A landscape with many peaks, sampled at points; each row gives a point and its height.
A climber steps from a point to the highest of its 2 nearest points, and stops where none of them is higher. Distance is the straight distance between rows; heights are no part of it.
Z493 h=456: [126 130 146  57  83 144 145 220 129 126 155 180 133 198 129 154  97 124
 188 190 138  98  76  95 113]
Z977 h=403: [141 137 162 127 155 132 128 125 113 131 130 155 123 141 133 152 102 119
 163 179 159  69 134 167 118]
Z566 h=194: [156 161  73 141 157 123 147  80 166 144 161  87  64 148 156 144 117 159
 103 129 182 105  85 131 172]
Z913 h=455: [137 101 220 132 146 133 141 139 102 120 117 181 180 109 112  95  92 114
 127 122  61 116 137 126  75]
Z177 h=284: [162 137  90 103 168 114 125 124 121 106 150 146 111 119 165 136 156 160
 125 145 197 103 136 123 143]
Z335 h=313: [141 138 165 183 110 162 129  77 103 139 142 155 184 101  76 106 118 130
 100 121  50 157 141 134 112]
Z333 h=157: [ 52 170 112 147 115 124 124  89 137 202 173 105  82 104 151  96 123 131
 106  99 136 153  98 154 177]
Z983 h=303: [ 82 122 158 172 128 111 132  93 143 188 156 108 154  84 130  91 121 141
 130  83 156 102 137 148 129]
Z219 h=353: [139 103 127 124 141 108 162 166 175 104 139 141  84 144 132 165  96 149
 112 144 182  96 109 130 108]
Z140 h=358: [139 137 151 116 178 138 136 132 145 109 176 145 111 144 156 130 142 127
 171 133 136  65 113 159 136]
Z509 h=267: [131 138 135 137 137 168 114 124 149 140 163  56 143 135 175 106 167 132
 162  62 107 122 125 172 139]
Z134 h=223: [127 134 114 100 129 108 155 154 127  73  83 162 146 132 123 140 124 192
 103 171 198 142 136  78 151]
Z488 h=107: [151 109  91 133  98 115 112 125  94 130  75  96 148 128 130 117 137 120
 118  90  98 151 127 145  93]
Z845 h=191: [114 106 106 123 155 110  91 108 115 117 162 158 140 111 103 122 161 115
 150 150 143 122 127 135 132]
Z124 h=528: [143  94 150 105 130 121 124 104 101 130  82 142 178 122 136 161 130 146
 132 114  97  87 150 134 118]
Z765 h=671: [172 104 140  92 136 158 132 189  87 128  82 153 137 171 155 155 118 122
 168 195 149 130 142 104  90]
Z785 h=494: [154 130 145 138 147 123 126 144 138  86  92 152 140 132 117 173 138 168
  98 112  88 143 122  83 122]
Z355 h=356: [ 97 162 128 171 149 120 128  87 149 120 120 109 148 102 138 136 110 160
  79  79 116 136 136 111 138]
Z503 h=547: [121 101 102  68 115 125 178 178 131 131 140 172 101 162 111 167 122 181
 139 154 180 171  92  97 159]
Z107 h=253: [130 113 137 137 158 140 123 156 129 137 139 141 115 132 137 146 147 125
 127 129  73 143 131 145  85]
Z361 h=256: [ 88 111  94  93 116  82 217 108 143 177 137 172  77 134 100 175 101 142
 107 114 172 132  98 114 183]
Z868 h=555: [131 161 159 157 136 144 102  99 100 153  85  86 147  97 120  62 154  79
 125 109  56 182 144 133 118]
Z11 h=176: [ 66 188  87 138 143 141 100  58 129 151 177 106  94 111 168 105 123 153
 112 129 159 141 119 157 187]
Z191 h=459: [128 122 152 161 106 144 111 135  89 129  61 150 126 112  83 122 114 120
 126 168 111 154  98 123 124]
Z226 h=470: [153 172 155 139 155 114 117 154 130  87  68 104 131 152 129 124 144 110
 137 123  89  97 124 123  94]
Z153 h=372: [182 145 175 121 118 130 114 134  75 104  45 141 166 141  87 114 123 116
  97 128  91 136 174 106  74]
Z79 h=515: [137 134 174 182 141 141 114 119 101 126  90 145 143  87 100  89 143  96
 155 136  76 162 122 107 139]
Z550 h=113: [107 175 103 148 165 135  89  66 155 116 173  54 112 102 186  59 175 135
 103  69 184 147 157 126 148]
Z440 h=219: [ 98 142  67 115 141 102 161  64 152 173 191 138  72 148 143 154 133 149
  95 132 171 122 107 117 181]
Z896 h=393: [134 115  92  96 117 126 137 174 112 139 132 163 112 153 141 141 137 122
 158 131 130  91  56 123 125]
Z53 h=357: [110 166  97 134 132 120 105 108  95  87 125 128 139 137 111 109 106 146
 113 139 139 157 127 161 154]
Z769 h=471: [121  93 201 140 127 156 121 116 113 133 112 142 181 107 128 133 128 134
 141  93  70  90 155 144 101]
Z331 h=481: [152 147 115 102 108 116 193 180 160 142 137 153 136 184 121 179  67 153
 141 190 186 126 131  84 140]
Z156 h=180: [111 130 147 175 138 127 111  72 137 111  88  79 101 113 105 116 131 138
 112 140 140 160 163 129 110]
Z467 h=496: [121 157 125 161 132 122 131 123  93 174 126 169 141 126 126 125 112  91
 150 176  95  95 103 117 110]
Z86 h=324: [171 128  98  75 153 160 162 162 128 106 159 160  93 144 169 147 153 173
 144 183 208 112 128 129 158]
Z851 h=362: [129 108 111  79 134 148 186 134 112 118 158 158  78 130 175 174 136 152
 143 189 181 143 123 160 184]
Z139 h=268: [ 61 113 135 120 125  86 204  96 131 187 148 157  57 127  88 131 108 126
 124 135 167 135  99 154 154]
Z466 h=575: [148 162 138 156 135 104 125 157 116 126  95 154 146 143 124 128 113  80
 149 165  87  76 118  89  82]
Z286 h=401: [117 146 144 157 124 102 122 168 133 123 105 112 134 115 153 106 113 123
 123  99  89 100  87 131 120]
Z644 h=564: [121  83 140  33  75 117 167 223 139 181 132 181 132 167  97 150  94 161
 164 193 181 134 101  66 149]
Z733 h=273: [103  93  74 109 103 103 134 117 150 122 205 134 100 127 111 134 115 104
 135 115 135 114 117 177 138]
Z537 h=128: [115 152 158 154 103 145  77 105 161 112 141  48 178 117 101  78 180  90
 117  43  88 148 193 106 120]
Z91 h=591: [177 126 120  94 129 107 106 149 134  79  71 133 144 152 106 175 145 142
  84 126 105 151 190  89 115]
Z349 h=627: [142 121 153 150  92 132  92 147 123 132 114 121 134 114 113  88 109  67
 135 128  51 121 134 156  89]
Z536 h=69: [132  91  65 130 104 113 125 128 130 134 122 152 124 132 122 176 114 136
 120 168 122 174 118 109 134]
Z658 h=295: [ 84 139 170 175 106 151 109 124 131 189 162  68 175  87 135  69 144 120
 148  55 134 144 153 128 155]
Z433 h=428: [160 149 106 123 154 127 137 104 149  60 135  98 121 129 159 131 160 125
  81 115 140 128 184 147  92]
Z196 h=280: [ 92 149 115 155 142 152 119  94 136 148 147  70 152 119 158  84 140 112
 147  74 126 160 146 143 149]
Z75 h=584: [141 131 181 163  78 146  83 111 113 134  94  96 165 110  79  69 140  79
 108 102  19 146 155 142 114]
Z926 h=122: [ 95 184 185 181  99 165  71  89 172 151 134  39 168 113  97  72 169 133
  81  38 100 165 187  94 119]
Z717 h=123: [157 122 141 151 111 146 106 126 123 137  53  86 145 140 105 136 121 126
  94  74  64 146 136 132 101]
Z31 h=165: [144 124  70 101 130 111 150 134 150 133 169 115  72 176 122 160 108 160
 138 123 171  90  82 151 174]
Z892 h=541: [137 140 145  53  78 133 183 202 160 152 164 169 137 196 148 176  71 107
 160 221 169 103 112  71 133]
Z310 h=222: [ 86 154  97 127 116 136 152  93 158 154 187  98  69 126 140 131 147 130
 162  99 153 102  69 169 214]
Z84 h=534: [146  88 156 102 107 147 138 173 109 142 104 158 124 150 110 156  89 108
 170 175 123 114 100 112  85]
Z994 h=361: [142 135 103  68 115 114 156 200 137 130 182 191  95 181 133 175 128 123
 171 158 168  85  69 110 149]
Z392 h=545: [183 114 132 105 141 118 141 172  95 105  67 130 166 152 133 145 141 127
 127 182 159 127 161  77  71]
Z934 h=91: [126  81  79 145 100 113 120 121 119 133 101 119 135 107 139 132 111  90
 119 142  92 128 126 123 113]
Z119 h=316: [156 140 160 130 155 107 118 108 129  88 101 135 172 104 136 134 119  90
  99 109  74 145 181 108 115]
Z163 h=138: [130 152 167 151 123 122 103  81 145 118  87  56 161 125 100 119 152 121
  98  49  74 148 170 128 105]
Z612 h=308: [145 136 149 140 170 142 112 157 125 134 161 113 122 107 157 120 149 106
 173 106 112 119 134 170 139]
Z6 h=288: [ 95 150 191 181 112 162 100 148 124 150 150  73 174 103 127  42 162  82
 163  90  94 135 171 121 133]
Z417 h=154: [122 132 149 126 149 138  82  57 153 105  93  60 134 115 130 104 168 136
  98  76 122 155 184 138 127]
Z83 h=281: [ 72  93 139 143 108  82 176 104 133 187 159 170 106  81  98 105 113  79
 142 133 127 117  92 134 137]
Z890 h=512: [120 112 163 145 119 152 145 148 125 132 148 207 121 109  81 135 119 114
 155 190  87 148  97 105 131]
Z22 h=238: [101 112  89 120 144 101 179  55 144 152 135 141 101 112 148 158 111 148
 105 112 178 128 101  85 177]
Z56 h=340: [155 122 105 123 148 126 144 142 150  82 126  94  92 124 181 144 161 128
 109 112 138  84 118 136  94]
Z426 h=132: [149 106  86 122 158 141 125 145 122 108 149 114 103 169 117 144 122 155
 144 107 141 140 100 174 139]
Z744 h=245: [ 99 126  82 143 103 139 110 110 156 142 192  90 106 128 126 122 135 126
 159  75 146 105  96 187 168]
Z647 h=451: [144 104 137 127 130 128 151 138 113 129 116 147 118 170  93 153 115 114
 190 188 162 109 100 137 132]
Z48 h=330: [114 148 135 182 150 141 141  67 130 152 125 150 164 106 108 122 133 142
  91  96  89 157 100  97 111]
Z617 h=504: [162 112 120 107 147 100 116 103 125  79  85 102 115 144 145 150 136 132
  75 113 113 181 203 136  96]
Z526 h=341: [171 139 174  99 159 110 115 105 116  97  69 134 165 128  87 109 161  91
 107  82  71 133 197 124 105]
Z474 h=452: [187  81 154 112  89 134 134 187 102 109  94 171 170 161  82 126  76 116
 143 169 117 130 115  67  88]
Z95 h=202: [107 162  66 117 147 133 109  75 126 137 157 106  79 128 164 109 143 139
 153 115 190 107  82 166 226]
Z398 h=311: [153 169  98 105 137 132 108 138  93  77  97 121 116 159 153 138 115 113
 116 163 111 149 159 167 130]
Z257 h=274: [ 80 119 107 153  90 122 112 104 123 112 156 137 141  67 105  93 120 102
 101 114 117 149 103 152 134]
Z596 h=350: [ 96 124 127 134  97 112 136 146 135 135 148 143 111 122 132 119 128 111
 143 104 113  74  59 137 114]
Z98 h=190: [141 115  95 155 174 120 149  77 132 109 107  81 113 115 167  85 148 129
 154 113 196 145 121 126 138]
Z626 h=505: [ 98 103 124 166 120 144  95 133 149 196 153  72  97  99 150 113 138 140
 128  84 106 142 123 157  99]
Z7 h=47: [108 135 139 128 142 107  60 108 126 109 143  57 137  89 132  41 196  89
 122  72 131 126 212 155 130]
Z929 h=426: [163 128 102  70 111 161 138 202  97 100 121 169 156 166 134 162 124 147
 106 191 151 193 147  94 125]
Z82 h=115: [ 90 153 161 164 109 173  87  98 140 161 129  44 135 115 135  70 162 150
  83  53 100 192 167 143 111]
Z437 h=289: [158  96  97 101 110 121 118 187 125 110 115 143 151 166 152 156 120 135
 155 109  95  93  87 127  91]
Z858 h=323: [ 83 146 121 169 149 121 110  72 166 151 184  98 128  98 148 140 133 168
  98  78 146  94 140 149 133]
Z917 h=561: [110 110 135 127  87 126 140 139 115 160 137 210 128 116  67 134 134 149
 120 191 129 114  83 105  96]
Z530 h=282: [132 122 135 150 130 102 104 101 162  98 108  86 145 100 163 149 138  84
 118  96 112 101 178 128 128]
Z463 h=217: [119 108  95 131 137 125 154  77 132 148 123 119 114 111 160 146 129 122
 159 124 168 118 103 132 154]
Z850 h=209: [127 113 137 175 139 141 115 121 130 151 125 112  96 122 110 146 133 142
 103 154 136 146 126 154  92]
Z712 h=254: [189 117 110  92 150 126 123 181 145  91 135 137 105 158 188 153 133 120
 122 155 143  77 145 131  90]
Z628 h=150: [132 110 113 140 151 130 101 111 110 114  87 145 123 103 129 124 183 122
 149 136 137 124 141  97 128]
Z715 h=302: [ 88 102 103 121  89  89 138 128 119 140 176 170 140  94 111 111  84  90
 122 147 109 106 120 162 128]
Z218 h=447: [117 148 117 127 112 111 161 135  99 159 113 154 156 133 128 153  79 121
 142 151 114 127  96 143 141]
Z958 h=156: [138 143  79 132 172 114 101  68 141  96 111  81  90  81 179  90 151 139
 100 100 182 124 143 132 159]
Z680 h=400: [ 89 182 103 152 103 126 133 110 109 125 122 133 126 127 100 126 105 126
 137 148 114 164  73 139 168]
Z40 h=477: [134 133 203 132 134 155 141 147 124  96 124 204 153 139 104 127 114 138
 135 156  83 134 119 114 100]
Z259 h=249: [125 117 122 106 154 133 142 110 121 100 115 149 137 129 118 159 147 185
 106 139 194 117 143 107 131]
Z573 h=580: [118 133 188 170 109 155  84 134 149 161 135  88 134 133 118 105 107  91
 133 112  62 111 156 178  82]
Z758 h=75: [150 162 104 137 151 128  63 110 155 115 172  57 113 105 164  67 184 100
 130  96 150 108 185 146 129]
Z900 h=368: [135 147  93  89 136 158 129 150  87 102 126 150 118 161 153 154 109 156
 104 190 150 177 151 143 135]
Z766 h=406: [162 112 144 142  94 125 134 154  88 104  49 155 173 139  88 105  99 117
 123 153  75 136 118  97  90]
Z739 h=101: [180 102 113 122 161 132 119 129 138 115 143  98  99 158 138 146 103 131
 144 127 143 113 176 178 129]
Z470 h=419: [151 119 125  89 112 104 144 201 136 106 135 169 135 160 130 177  98 159
 115 158 157  98 123  89 109]
Z283 h=626: [100  99 154  73  94 120 160 188 110 148 132 206 111 137  79 160 124 162
 138 194 162 138  91  90 139]
Z872 h=405: [105 144 134  92 119 125 179 149 120 125 154 184 122 125 144 162  97 130
 146 169 146 112 110 133 171]
Z353 h=542: [125 107 164 171 122 141  87 141 146 185 132  57 130  90 146  95 128 105
 114  90  77 136 174 138 106]
Z930 h=224: [113  98 118 117 141 129 134 121 119 107 145 188 148 120  82 149 133 160
 146 135 183 130 103 107 143]
Z987 h=483: [148  97 113  57 129 132 152 218 109 132 125 150 144 165 134 146 105 181
 141 182 188 183 132  95 153]
Z960 h=409: [124 120 131 152 135 124 132 109 165  90 120 129 114  88 129 161 139 154
 102  93 118 140 115 119 142]

Call two points neighbours if one is among the 2 nearest of the other. Go from one point of each pair to the other, from neighbour to neighbour, staying as high as possible. Name the lowest point that can't be avoided.
Z892 and Z896 => Z994
Z896 and Z466 => Z596
Z765 and Z349 => Z766
Z124 and Z283 => Z913

For each start below, name the point where the climber stops.
Z488 => Z765
Z537 => Z765
Z177 => Z466
Z509 => Z765
